Points on a hilly landscape, in no order, each with its height.
From any point a ball rolls to the lowest of the 3 points nearest to it. It stops when none of these is lower. Distance is the straight distance between rows; heights are no part of it.
j910 (h 43.2): [  3  27  -3 -31  28  -8 -10  10 -33  21  -3  23   1 -14 -13  -8  -3  20
 -18 -24  -2  61]
j895 (h 38.1): [-19  36  12 -21   9   5 -11 -11 -27  13 -21  10  -3 -19 -15 -10 -19  36
 -13   3  18  34]
j986 (h 53.1): [ 23  28   2  22  27 -11 -40   2  -3  12   8 -28 -10  38  23 -20   5  -3
  18  46  52 -34]
j472 (h 47.3): [ -9  51  26   7  15   3 -15 -29   1  21 -21 -11 -12   0   5   4 -24  20
   9  29  18 -17]
j307 (h 32.7): [-25 -11   9  -6 -19  10   7   7  -2 -18 -16  21   4 -31 -18  -4  -8  25
   7 -15  -3  13]
j550 (h 27.1): [ -6  28  24   2  13  -1   9 -34  -5  13 -20  -7 -11  -2  -1   7 -21   9
 -11  14   2  14]
j872 (h 42.2): [-21 -52 -25  -3 -49  25  31  18   9 -47 -17  17   5 -17 -17  21  19  -9
   7 -23 -36 -26]
j728 (h 54.1): [ 27  13  14  28  25   1 -46 -19   6 -18  16 -26   2  52  33 -33   1  -5
  27  31  57 -57]
j574 (h 44.5): [ 13   4   4   6   7 -14  15 -26  -8  19   3 -23  -6  18   6   4  -1 -19
 -15  19  -3  18]
j10 (h 48.6): [ 21 -28 -11  23  -7  -3 -24  20  20 -16  22 -22  12  31  21  -9  14 -15
  32  16  22 -58]
j20 (h 30.8): [ -9  -1  12  -4  -4   3  26  -9   2  -7 -11  10  -4 -13  -9   4 -10  -5
 -19 -19 -16  33]
j611 (h 33.5): [-14  26  -4 -39  16   6 -15  29 -36   9 -11  35  11 -34 -31 -21  -5  40
 -12 -27   5  60]
j353 (h 33.2): [-12  -5  -4 -22  -6  -4   5  14 -18  -5  -9  11   6 -23 -16 -11  -1  19
  -4 -22  -2  35]
j110 (h 38.6): [ -6  37   0 -18  13 -11 -17 -15 -31  22 -14  -3  -6 -10  -4 -11  -7  26
 -10  17  20  30]
j848 (h 56.9): [ 12  34   8  19  18 -11 -22 -16  -2  21   5 -27 -15  21  20  -7  -7   0
   8  49  29 -24]
j160 (h 19.5): [-22  13  23 -11  14  12  33   7  14 -13   2  45 -16 -36 -19   7 -10  -6
 -52 -52 -37  47]
j317 (h 53.7): [ 12  -8 -39 -12   1 -25 -31  34 -26  11  12 -20   8   4   4 -18  18  22
   5  27  35   6]
j538 (h 34.3): [-17  19  11 -33  11   8   0  37 -19 -13  -8  50   2 -47 -37 -23  -1  34
 -17 -48 -12  63]
j722 (h 38.9): [-13 -52 -32  -8 -43   6  27  22   2 -36  -7   8   6 -10 -15  15  18 -22
   2 -28 -31 -12]
j813 (h 34.9): [ -5 -35 -12  13 -31  17 -10  24  21 -36  11   7  17 -12   3  -6  11   7
  40 -16   0 -62]
j29 (h 25.0): [ 19  20  -1 -22  39 -21   4  24 -19  29  15  23 -16  -8  -8  21   6  -7
 -31 -21 -29  65]
j893 (h 49.7): [  5  14  20  17  10  -6  26 -47   7  19 -10 -17 -12  22   6  18  -9 -27
 -26  26  -9  12]
j302 (h 61.0): [ 14  39  11   3  25 -20   6 -42 -25  39   2 -29 -22  25   8   3  -7 -15
 -19  36  13  23]
j955 (h 36.1): [-24 -16  16   7 -12  20  36 -22  22 -20 -21  17  -1  -6  -9  22  -9 -10
 -23 -15 -25   9]
j419 (h 61.3): [ -8  70  18  -7  28  -9 -14 -38 -22  35 -21  -7 -18   2  -6   2 -23  25
 -10  33  20  12]
j359 (h 38.4): [-10  -4 -10 -30  -1   1   6  31 -21 -10  -6  29   5 -34 -25 -16   6  22
  -5 -43 -12  50]
j619 (h 33.3): [  1 -35  -9  23 -30  28   3  -2  35 -27   3   1  20   4   7  20  16 -24
  23  -1 -22 -67]
j224 (h 42.9): [ 11  -7   9  37  -4  12  -1 -20  32   4   7 -23   3  25  20   7   1 -29
   9  29   1 -46]
j534 (h 27.6): [ 16  14 -18 -34  28 -14  -8  36 -29  25   8  27  -1 -17 -14   6  11  13
 -19 -28 -19  69]
j773 (h 50.3): [-12 -24   8  17 -22  23  13  -6  25 -14 -13  12   7 -12  -5  15  -5  -3
  17  -1 -14 -29]
j406 (h 19.6): [-18  20  25  -1   1   5  10 -22   1  -4 -21   9 -10 -18  -8   3 -22  17
  -9   3   1  19]
j474 (h 38.0): [ 18 -33 -37 -14 -14 -22  10  21 -21   7  14 -16   5   8  -2  -7  24 -17
  -2 -12  -7  21]
j730 (h 56.0): [ 14 -19   3  29  -8  18 -24 -10  30 -22  18 -13  16  25  23 -15   1 -11
  29   8  19 -68]
j48 (h 6.9): [ -9  -8 -15 -11 -10  -9 -15  22 -14   2  -2  -8   6 -19  -3 -18   1  26
  16  11  19  -1]
j775 (h 34.4): [  7 -18  14  34 -10  43   2 -40  50 -15   6  -3  16  23  20  10   9 -31
  12  15 -13 -70]
j515 (h 50.0): [  7  18   1  -1  13 -18  -1 -22 -22  28  -2 -18 -12  12   2  -3  -3  -1
 -13  27  10  22]
j191 (h 31.5): [  6 -23  -6   5 -11  -2  29 -14   4   2  -4  -4   2  12   1  13   8 -32
 -21  -5 -21  15]
j784 (h 16.6): [  2 -11  -8 -19  14 -10  26  37   1  -3   6  35  -8 -20 -16  20  10 -17
 -30 -54 -40  49]
j233 (h 41.1): [ 13 -23 -50 -29  -7 -23 -16  39 -36   9  15 -12  13  -1  -7 -20  24  11
   3  -7  11  30]
j684 (h 44.1): [  0  15  -9  -7   6 -16 -18  -1 -23  21  -4 -13  -1  -1   1 -12   0  17
   0  30  25  10]
j688 (h 35.8): [-20 -17   4  -6  -6  14  36   3  10 -24  -9  28  -3 -18 -19   8  -2 -13
 -30 -41 -29  29]
j667 (h 46.2): [ 20 -15 -16  20   0 -14 -20  24   7  -3  19 -28  -1  27  22  -8  16  -9
  22  33  28 -33]
j379 (h 67.1): [ 14  46  28  -9  43 -14  15 -38 -14  33   0  -1 -24  18   1  14 -14 -20
 -44  -2 -17  46]
j43 (h 34.0): [ 24 -18 -20  -9   1 -19  15   7 -17  16  11  -5  -1  13  -4   7  17 -26
 -17 -17 -19  36]
j723 (h 27.4): [ 15  -8 -14 -22   6 -15  15  22 -16  10   9  17   0  -6  -9   4  12 -10
 -16 -38 -23  48]
j943 (h 61.8): [ 12  26  17  -7  24 -13  15 -30 -16  25   1  -8 -11  15   1   7  -7 -15
 -28   3  -7  35]
j612 (h 39.8): [  5  50  11 -29  39  -8  -9 -10 -36  29  -8  22 -11  -7 -12  -3 -12  16
 -31 -14   2  62]
j960 (h 47.5): [-25  56  42 -16  29   9  15 -33  -8   1 -23  19 -22 -18 -14   4 -36  24
 -31 -14   3  44]
j450 (h 33.6): [-12 -25  -5  -1 -14   6  28  -4   4 -13  -9  10   1  -7  -9  10  -1 -13
 -18 -25 -21  18]
j876 (h 49.3): [ 29 -10  -4  29  13 -10 -34  15  11  -9  18 -31   5  50  31 -19  15 -15
  29  29  42 -51]
j59 (h 44.4): [  7  42  -4 -14  26 -16 -20 -20 -35  34  -2 -13 -14  10  -2  -6  -5  18
 -17  35  27  27]
j324 (h 19.1): [ -4  10  19 -12  27  -1  27  12  13   6   8  34 -18 -20  -9  22  -6 -18
 -53 -42 -37  52]
j131 (h 17.5): [-17   2  10 -19   7   9  24  24  -2 -17  -1  41  -7 -34 -22  -4  -4  11
 -25 -55 -26  47]
j430 (h 63.0): [  3 -19  10  26 -12  29 -24 -20  29 -28  17  -3  18   8  22 -14  -1  -5
  33  -3  15 -70]
j819 (h 38.7): [ 22 -16  -8   8  -1 -16  24 -16  -6  21  10 -22  -1  32   3   3  13 -41
 -20  14 -14  21]
j712 (h 40.9): [  5 -41 -33   2 -31 -15   6  24   2  -6  10 -17   7   2   4   3  18  -6
  17   2   1 -15]
j384 (h 28.2): [ -1  -9   8  -2   4   0  30 -17   2   1 -10   7  -5   4  -4  15  -6 -18
 -28 -17 -20  26]
j385 (h 47.7): [  6  18  21  25   3  -1   6 -32  15  20  -6 -26  -7  16  12  11 -13 -18
   2  33   3 -20]
j433 (h 47.2): [  3   1  24  28  -7  25  -6 -27  35  -1  -2  -9   7   8  15   3 -11 -12
  20  15   0 -49]
j449 (h 55.2): [  5  44  13   6  18 -17  -4 -35 -17  31  -7 -24 -21  15   5   2 -11   2
 -10  41  17   6]
j871 (h 49.6): [  5  55  -1  -5  29 -19 -18 -32 -34  41  -2 -20 -24  18   2  -6  -9   8
 -13  43  29  14]
j682 (h 39.5): [ -7   4 -21 -31   0  -9 -19  20 -35  14  -7   7  10 -18 -14 -21   6  32
  -5   1  19  37]
j373 (h 49.5): [ 11  -6  -2  11   6   4 -46  16   9 -20  12  -7  12  15  19 -29   3  19
  34   9  38 -50]
j573 (h 40.5): [  8  -3  16  38  -4  19  10 -40  41   7  -3 -12   9  27  19  17   1 -38
   3  35 -13 -49]
j164 (h 44.7): [ 15 -40 -33  20 -23 -16   3  26  17  -6  23 -32   5  36  17   7  29 -34
  19  28   6 -39]
j423 (h 41.8): [ 14  14 -25 -29  21 -15 -26  11 -47  33   6   4   5   1  -8 -13   9  11
 -18   5  14  48]
j367 (h 44.3): [ 10 -44 -46  -6 -27 -24  -3  38  -6 -13  18 -26  11  10   3  -4  26  -2
  19   8  10 -18]
j587 (h 52.0): [  5  66   1 -18  38 -20 -18 -42 -44  47  -1 -10 -26  23  -8   0 -11  13
 -25  37  27  32]
j609 (h 48.7): [ 11   2  24  33   2  24 -23 -33  30 -12  14 -16  11  25  23 -16  -6 -15
  25  15  21 -66]
j204 (h 37.8): [ 13 -10 -34 -27   4 -18 -14  25 -37  16  11   0  12  -2  -6 -17  20  11
  -3 -12   3  41]
j244 (h 47.4): [  5 -50 -48  -5 -33 -21  -4  53  -1 -27  19 -24  11   6   5  -2  29  -3
  28   4   9 -30]
j119 (h 47.0): [-24  60  22 -29  31   5  -6 -15 -30   6 -18  27  -7 -21 -22  -8 -26  38
 -26 -17   9  50]
j451 (h 26.6): [-17  29  31 -10  28   4  24 -17   4  -3  -7  23 -16 -20 -15   6 -22   0
 -43 -32 -15  46]
j545 (h 30.9): [ -1  16 -17 -39  23  -8 -13  42 -39  19   1  34   9 -27 -21  -9   6  26
 -12 -33  -7  63]
j899 (h 52.3): [  9 -13  -3  23 -11   3 -18   6  22  -4  12 -17   6  11  19  -4   4  -8
  26  18  11 -44]
j444 (h 43.0): [ 18 -19   0  41  -8  16   8 -20  41   2  12 -25   7  40  24  11  17 -46
   8  33  -5 -57]
j169 (h 47.6): [ -9 -33 -10   7 -30   2  17   3   9 -13  -6  -2   5  -7  -5  12   6  -7
   9  -6 -15 -12]
j50 (h 39.6): [-14 -19   0  -2 -22   2   5   9  -2  -8 -12   2   4 -19  -8  -1   1  16
  14  -3  -3   2]
j371 (h 44.9): [ 21 -41 -52   0 -14 -31 -28  64  -2 -27  22 -24  15  23  14  -8  33   6
  34  17  31 -37]
j737 (h 32.5): [  9 -33 -21   9 -16  -4 -28  35  15 -27  20  -9  16   9  16 -11  14   9
  40   0  23 -56]
j106 (h 67.3): [ -7 -30 -21  -5 -30  11 -26  48   9 -40  14  12  22 -22   0 -23  11  37
  51 -17  11 -54]
j931 (h 57.2): [ 24  24   2 -10  27 -17   0 -19 -32  37  11 -12 -11  18   2  -4   0 -10
 -22  10   2  42]
j329 (h 46.8): [  7 -23 -36  -5 -11 -22 -25  48  -9  -8  12 -15  10   0   6 -18  18  25
  26  16  28 -17]
j297 (h 51.9): [ -6 -54 -30   2 -46  10  15  22  16 -28   0  -3   7  -3  -5  20  20 -20
  18  -4 -24 -42]
j959 (h 55.8): [  9  45  19  -6  28 -14   9 -43 -21  32  -9 -13 -20  14   3   5 -18  -6
 -26  20   6  34]
j123 (h 26.8): [  5  -2 -10   5  -6 -11 -20  17   3  -1   6 -15   4   0  10 -10   6  17
  23  22  23 -21]
j237 (h 59.5): [-13 -21 -22  -7 -21   0 -29  50   0 -22   3   9  18 -22   0 -22  10  42
  38  -1  22 -31]
j397 (h 50.4): [ 10 -54 -42   6 -37 -16  -3  42  14 -30  19 -20  12  16   7   6  28 -18
  29   7   2 -53]
j521 (h 40.2): [  7 -21  -6  19 -14  -9  16 -12   9   9   2 -23  -1  22   9   6  10 -27
  -3  24  -3 -10]
j909 (h 38.2): [-14 -34 -12  -9 -22   6  28  17   1 -24  -8  19   2 -18 -23   1   8  -4
 -11 -43 -26  21]
j203 (h 41.7): [ 17 -43 -44 -16 -22 -18  24  18 -10  -4  14 -21   5  21  -4   6  31 -45
  -8 -17 -24  10]
j850 (h 48.0): [ -3  -6 -10   4  -9  -1 -35  30   4  -9   4   2  12 -10  10 -19   4  31
  33  11  27 -35]
j313 (h 56.8): [-17  -6  13  14 -19  20  -3   1  19 -14  -9   7   8 -21  -2   0 -10  17
  30  -2  -1 -31]
j428 (h 12.4): [ -2 -26  -9   9 -20  11 -25  30  16 -23  15   1  17  -8   9 -14   4  16
  41  -7  14 -56]
j177 (h 45.9): [ 19  -4   2  34   3  -1 -13  -4  20   1  19 -28   0  38  25  -5   7 -24
  18  31  22 -49]
j290 (h 43.8): [-23  12  23   1  -9  12  -4   1   4  -6 -19  12   1 -30  -7  -4 -17  35
  17   4   5  -3]
j744 (h 43.3): [ -2 -39 -27 -15 -26  -9  21  17  -8 -10   2  -3   3  -1  -9   6  18 -14
   0 -25 -17  10]
j157 (h 49.0): [ 22  -7  12  42   5  15 -15 -24  36  -6  21 -23   8  48  30  -8   7 -36
  19  29  18 -66]
j935 (h 48.3): [-11 -52 -25   4 -47  27  11  25  19 -46  -1  13  13 -12  -6  19  20 -15
  30 -16 -24 -64]
j695 (h 58.4): [-14  -3   0   3 -14  11 -23  21   4 -11  -4  10  12 -26   1 -16  -3  33
  37   1  16 -31]
j978 (h 40.1): [-11  18  32  23   0  20   4 -35  28   6 -16  -4  -3   1   8  14 -22  -5
   9  20  -5 -30]
j69 (h 43.5): [ 18 -35 -28  24 -20 -10  18   7  19   0  15 -29   3  38  15  12  26 -45
   3  33  -4 -33]
j780 (h 41.2): [  6 -28 -31 -25 -15 -13  17  29 -20  -1   5   4   7  -7 -13  -1  22 -10
   0 -37 -19  29]
j426 (h 62.8): [  3 -34  -5  18 -26  26 -14   5  27 -33  19   2  22   7  16  -6   9  -6
  33 -10   6 -78]
j698 (h 48.9): [-10  15  33  23   0  34 -14 -32  29  -1  -6   1   8  -5  14  -1 -22   1
  25   9   2 -46]
j330 (h 30.1): [ 24  13  -3 -17  25 -18   2   8 -24  31  13   7 -10   4  -2   8   5 -16
 -25 -18 -17  56]
j309 (h 16.9): [  5   8   4 -18  22  -9  16  15  -5  11   0  27  -9 -13  -9  11   0  -8
 -31 -40 -28  54]
j543 (h 42.8): [-22  43  44   1  24  10  28 -53  14   2 -22   9 -19  -4  -7  18 -38   3
 -39  -1  -8  26]
j786 (h 26.2): [  0 -23   5  27 -23  23  10 -17  36  -9  -2  -3   8   8  10  20   5 -24
  14  14 -18 -47]
j663 (h 38.5): [-17   5  -7 -32  -1   0  -6  23 -31  -7 -17  26  10 -33 -29 -24  -3  41
  -2 -22   7  45]
j875 (h 42.4): [ 11  -7   4  30  -4  -2  16 -20  21  18   3 -27  -2  33  17  15   6 -36
  -4  41  -5 -21]
j678 (h 20.9): [ -4  -9  11  25 -12  13  17 -23  26   0  -9  -8   3   8   6  20  -4 -17
   1  15 -16 -20]
j904 (h 21.9): [-20   7  19 -13   5   9  24  -2   4 -16 -13  29  -8 -28 -19   0 -15   8
 -28 -37 -17  42]
j879 (h 62.5): [ 10   9  22  20  11  19 -45 -36  13 -31  13 -14  11  30  29 -36 -12   9
  29  14  50 -68]
j277 (h 33.8): [ 11 -35 -21   2 -20 -10  28  -3   1   4   5 -12   1  19   2  14  17 -36
 -13  -2 -20  13]
j693 (h 21.2): [ 16  -8  -3 -11  13 -14  24   8  -1  16   4  15 -11   4  -5  17   7 -29
 -33 -31 -32  46]
j291 (h 33.1): [-12  24  33   2  27   8  34 -35  16   4  -8  17 -16  -4  -1  18 -20 -20
 -56 -18 -25  39]
j859 (h 58.7): [ -7  56  14 -20  29  -8 -11 -35 -33  30 -15  -2 -17   1  -7   0 -21  21
 -21  13  17  33]
j581 (h 40.6): [-26  -8   3  -7 -21  12  -3  22  -2 -17 -13  13  11 -35 -15 -11  -3  38
  26  -7  -1  -1]
j792 (h 41.5): [-16  44  39  13   9  21 -16 -31  14   4 -22   2  -5 -13   2  -2 -32  21
  17  10   8 -30]
j65 (h 34.7): [-19  30  38  15   6  15   8 -36  18   6 -25   2  -9  -7   0  14 -31  10
   2  13  -2  -9]
j514 (h 41.3): [  8  20  24  28   8  12 -19 -28  23   9   0 -17  -1  17  18  -4 -14  -8
  19  24  17 -51]
j118 (h 40.3): [-21 -27 -12 -17 -30   1  14  26  -9 -26  -8  16   6 -31 -26  -9   5  21
  12 -28 -11  13]
j655 (h 27.9): [-20  33  25 -23  19   6  13  -1 -12  -8 -12  27  -9 -31 -20 -10 -17  29
 -30 -28  -7  54]
j429 (h 27.0): [-21  -7  17   0 -11  11  22  -9   5 -16 -16  19  -2 -23 -14   6 -14  13
  -5 -17 -13  19]
j6 (h 53.8): [ -3 -42 -23  14 -31   5  11  11  22 -12   1 -13   7   7   6  15  15 -20
  15   9 -14 -39]
j638 (h 76.9): [ 23  31  26   2  43 -15  27 -37  -6  36  10  -6 -17  36   7  22  -3 -50
 -47   6 -27  43]
j73 (h 52.1): [ -3 -21   8  14 -20  27 -16   1  28 -24  10   8  22  -9   7  -5  -1   5
  39 -11   4 -60]
j857 (h 27.3): [ -3  13   7 -18   7  -5   6  -7 -21  10 -11   5  -4 -10  -8  -6 -11  14
 -14 -12   0  38]
j687 (h 44.8): [ 15   8   7  25   0  -8   5 -14  11  20   8 -31  -9  28  17   4  -2 -24
   1  42  10 -19]
j194 (h 44.0): [ 15 -32 -28  13 -13 -19 -14  33  10  -9  22 -27   4  22  15  -3  21  -9
  23  23  15 -36]
j657 (h 8.3): [-25  57  34  -9  16   9  -2 -33  -9   9 -32   6 -16 -19 -12   1 -32  35
  -5  10  11  15]
j415 (h 73.1): [ -2  50  37  -8  42  -2  18 -46  -3  22  -5   7 -26   8  -3  16 -28  -8
 -48 -10 -13  44]
j246 (h 34.8): [  6   4 -24 -33   7 -12  -8  33 -33  16   5  15   8 -12 -15 -16  11  14
  -4 -25  -3  51]
j199 (h 48.1): [-24  -4 -10 -22 -20   4 -12  27 -20 -10 -16  14  11 -37 -20 -21   1  46
  16  -3  12  15]
j223 (h 24.8): [  5 -12  -4 -12   2  -5  23   4  -8   4   0   9  -2   1  -9   2   3 -16
 -21 -30 -22  36]
j56 (h 24.7): [-10  36  17 -30  27   2   3  11 -20   5  -5  36  -7 -26 -20  -6  -9  23
 -28 -35  -9  63]
j111 (h 40.7): [ 23 -33 -30  13  -5 -20 -30  47   5 -22  21 -23  11  30  20 -13  23   0
  35  17  32 -44]
j17 (h 50.5): [ -9 -37 -20   2 -36   1   1  31  11 -26   3   1   9 -15  -5   6  15   7
  33 -10  -8 -36]
j299 (h 67.4): [-20 -24  -9  -3 -33  13 -13  41   4 -33   1  19  18 -36 -11 -15   7  36
  46 -14   1 -37]
j562 (h 27.8): [ 19   2   0  -8  15 -15  19 -13  -9  22   4  -1  -5  11   0   7   3 -28
 -29 -10 -17  40]
j852 (h 48.8): [-12 -41 -15  10 -36  17  12  14  18 -24  -4   5  11 -10  -5  13   8  -2
  26  -8 -14 -43]
j840 (h 13.6): [ -2  -4   2 -17   8  -1  24  18  -2  -4  -1  27  -5 -23 -17   3   1  -6
 -27 -50 -24  45]
j755 (h 28.9): [-22  30  14 -32  10   6  -2  11 -20  -9 -14  37   2 -38 -29 -20 -11  39
 -17 -30  -2  58]
j152 (h 27.2): [ 15  -5 -12 -19  25 -28  23  49  -6  21  20  31 -20 -16  -7  46  15 -16
 -41 -29 -43  66]
j999 (h 32.6): [ 18  30   6 -22  39 -18   0  -8 -25  29   6  12 -13   0  -4   8  -4  -7
 -28 -14 -15  57]
j836 (h 35.6): [  1 -22 -16   8 -16  -6 -13  29   9 -10   6 -13  11  -5  11  -9   9  15
  33   9  13 -35]
j888 (h 73.5): [  2 -13  17  16  -4  26 -38 -29  17 -45  18  -5  23  19  26 -34 -12  21
  32   0  46 -72]
j963 (h 49.9): [-20 -41 -15  -1 -41  14  14  22   8 -34  -6  12   6 -23 -14  12   8   8
  23 -18 -18 -23]
j436 (h 49.1): [  5  46  19 -17  35  -9   0 -35 -27  28  -8   2 -15   7  -3   5 -16   4
 -28   1   1  45]
j477 (h 42.1): [  9 -25 -12  29 -16   3  17 -13  25   7   8 -23   6  34  16  16  15 -37
   0  37  -9 -32]
j350 (h 42.3): [ -3 -50 -43 -11 -39  -8  20  23  -1 -19   2 -12   7   4  -9  10  22 -21
   4 -12 -23 -12]
j404 (h 38.3): [-19  11  32   6  11  13  30 -40  19  -6 -17  13  -8  -6  -6  18 -24  -4
 -34  -6 -18  19]
j395 (h 20.6): [  3  26   9 -27  34  -7   3  21 -15  19   4  31 -13 -20 -12   9  -3   7
 -30 -31 -20  65]
j518 (h 21.5): [ -1  21  18 -18  26  -3  13  -4 -13   9  -7  19 -11 -14 -10   0 -11   2
 -28 -29 -13  50]
j407 (h 49.8): [ 22  21  13  30  20  -3 -35 -11  13   5  15 -26  -7  40  29 -17   2 -14
  20  35  37 -49]
j703 (h 45.5): [-10 -38 -18  -4 -32   2  10  23   1 -18  -4  -1  10 -18 -10   0  10   7
  19 -12  -8  -9]
j480 (h 60.1): [ -4  23  36  18   4  32 -30 -46  25 -12   6  -7   9   8  17 -18 -23   7
  25   4  25 -61]
j768 (h 44.2): [  0 -46 -26  12 -39  16   1  24  23 -35   8   2  15  -4   4  10  18 -14
  33  -7 -10 -62]
j261 (h 45.0): [ 16  54  -9 -36  45 -14 -33  -6 -53  46   6  16 -11   5 -19   1  -4  11
 -31   2  11  61]
j221 (h 27.5): [-16  -3  21  14 -12  14  16 -19  15  -7 -20   5   0  -9  -1  14 -17   5
   3   5  -8  -9]
j774 (h 42.6): [ 15  -6 -21 -12   1 -21  -3   5 -27  22  15 -18   0  11   2 -11   9  -7
  -9   5   5  32]
j141 (h 17.0): [ -9   3  10 -10  18   3  32  13  12  -7   5  36 -11 -22 -10  17   0 -16
 -46 -49 -38  42]
j814 (h 67.7): [ -2  39  26  15  14  15 -39 -22  13   6  -3  -7  -2   4  15 -17 -17  17
  23  15  28 -44]
j718 (h 35.9): [-17 -39 -12  -1 -29   9  31   5   7 -28 -14  13   2  -8 -16  13   9 -15
  -9 -27 -29   2]
j391 (h 49.4): [ 13  16  10  19  12 -17  13 -32 -10  29   7 -33 -15  29  10   3  -2 -25
 -13  46  10   2]
j704 (h 37.4): [  8  13  -2  15  11  -4 -39   8   2   6   6 -14   2   8  17 -18  -1  17
  25  27  36 -33]
j488 (h 24.3): [  5  11  -5 -31  32 -15  11  47 -15  18  13  40 -12 -29 -12  22   9   7
 -30 -37 -33  69]
j42 (h 44.6): [ -3 -26 -14  -4 -20 -10  15   4  -4  -4  -5 -10   2  -3  -6   0   7  -6
   2  -6  -5  12]
j926 (h 43.4): [-20  36  26   6   3  14 -25 -10   4   7 -18   5  -1 -22  -1  -7 -23  33
  24  12  15 -23]
j321 (h 69.1): [ -2  12  25  15   2  23 -35 -16  22 -13   6  -2  13  -1  18 -22 -17  17
  33   2  22 -55]
j417 (h 46.3): [ 21 -31 -13  33 -12  -2  -7   8  27  -6  21 -28   3  35  21   1  18 -34
  18  29  10 -52]
j389 (h 35.7): [-10  21  21   7  -2   3  -8 -12  -2  11 -15  -4  -1 -10   3  -2 -17  17
  10  20   7  -6]
j973 (h 35.3): [ 11   0 -15   9   4 -18 -23  13  -7  13  11 -25   0  16  11 -10   7   6
  11  38  25  -9]
j310 (h 60.0): [ 13 -27  -7  32 -16  19 -11  -4  39 -19  17 -11  15  25  22  -1  13 -25
  24   9   2 -67]
j854 (h 57.7): [ 18  50  18 -16  44 -18  -1 -31 -30  41   0  -2 -23  18   0  10 -11  -9
 -32   6  -5  53]
j761 (h 37.1): [ 12 -31 -28   5 -17 -20  14   8  -5   5  13 -26   1  15   6   1  16 -21
  -1  14   2   4]
j816 (h 26.5): [ -4  -7   7  14 -15   2   8  -8  13   3  -7  -8   1  -2   6   6  -4  -3
  10  11  -2 -16]
j877 (h 57.9): [ -8   9   7   5  -3   6 -26   9   4   3  -5  -2   7 -14   6 -14  -8  29
  27  16  19 -27]
j644 (h 34.6): [ -1  13  16  17   3   3 -13 -15  15  12  -5 -13  -4  -1  13   1 -10   2
  16  23  10 -29]
j76 (h 33.0): [ -7 -10  19  27 -14  39   7 -26  44 -14 -12   6  11  -1   9  21  -2 -15
  16   6 -18 -48]
j628 (h 39.9): [-26  24  42  12  14  24  38 -55  33 -14 -23  14 -15  -6  -6  26 -31 -15
 -47   1 -22  20]
j778 (h 54.7): [ -2  63  26 -13  36 -10   6 -49 -25  27 -15  -4 -24  10  -4   9 -26  13
 -30  11   7  36]
j427 (h 43.9): [ -8  54  25 -21  35  -2   2 -29 -22  15 -13  14 -17  -9 -10   2 -24  16
 -30 -12   1  49]
j339 (h 46.4): [-17 -40  -9  13 -35  26  21   2  26 -35 -14  13  11 -12  -8  21   9 -11
  11  -7 -29 -35]
j659 (h 50.7): [-10 -36 -32 -16 -32 -11   0  39 -12 -17   1  -1  13 -20  -8 -11  13  19
  22 -10   3  -9]
j334 (h 21.8): [  4 -21 -25 -10 -19 -16  -7  22 -17   1   4 -13   7  -8   1 -11  11  10
  10   7   8   5]
j475 (h 33.4): [-13  15   5 -12   2  -4  -6  -8 -18  11 -14   1   2 -15  -5 -11  -9  29
   0  11  14  21]

Where does a ball stop that starts at each point below?
j359 -> j840
j728 -> j678
j321 -> j406
j538 -> j840
j407 -> j678
j875 -> j840
j574 -> j840
j157 -> j678
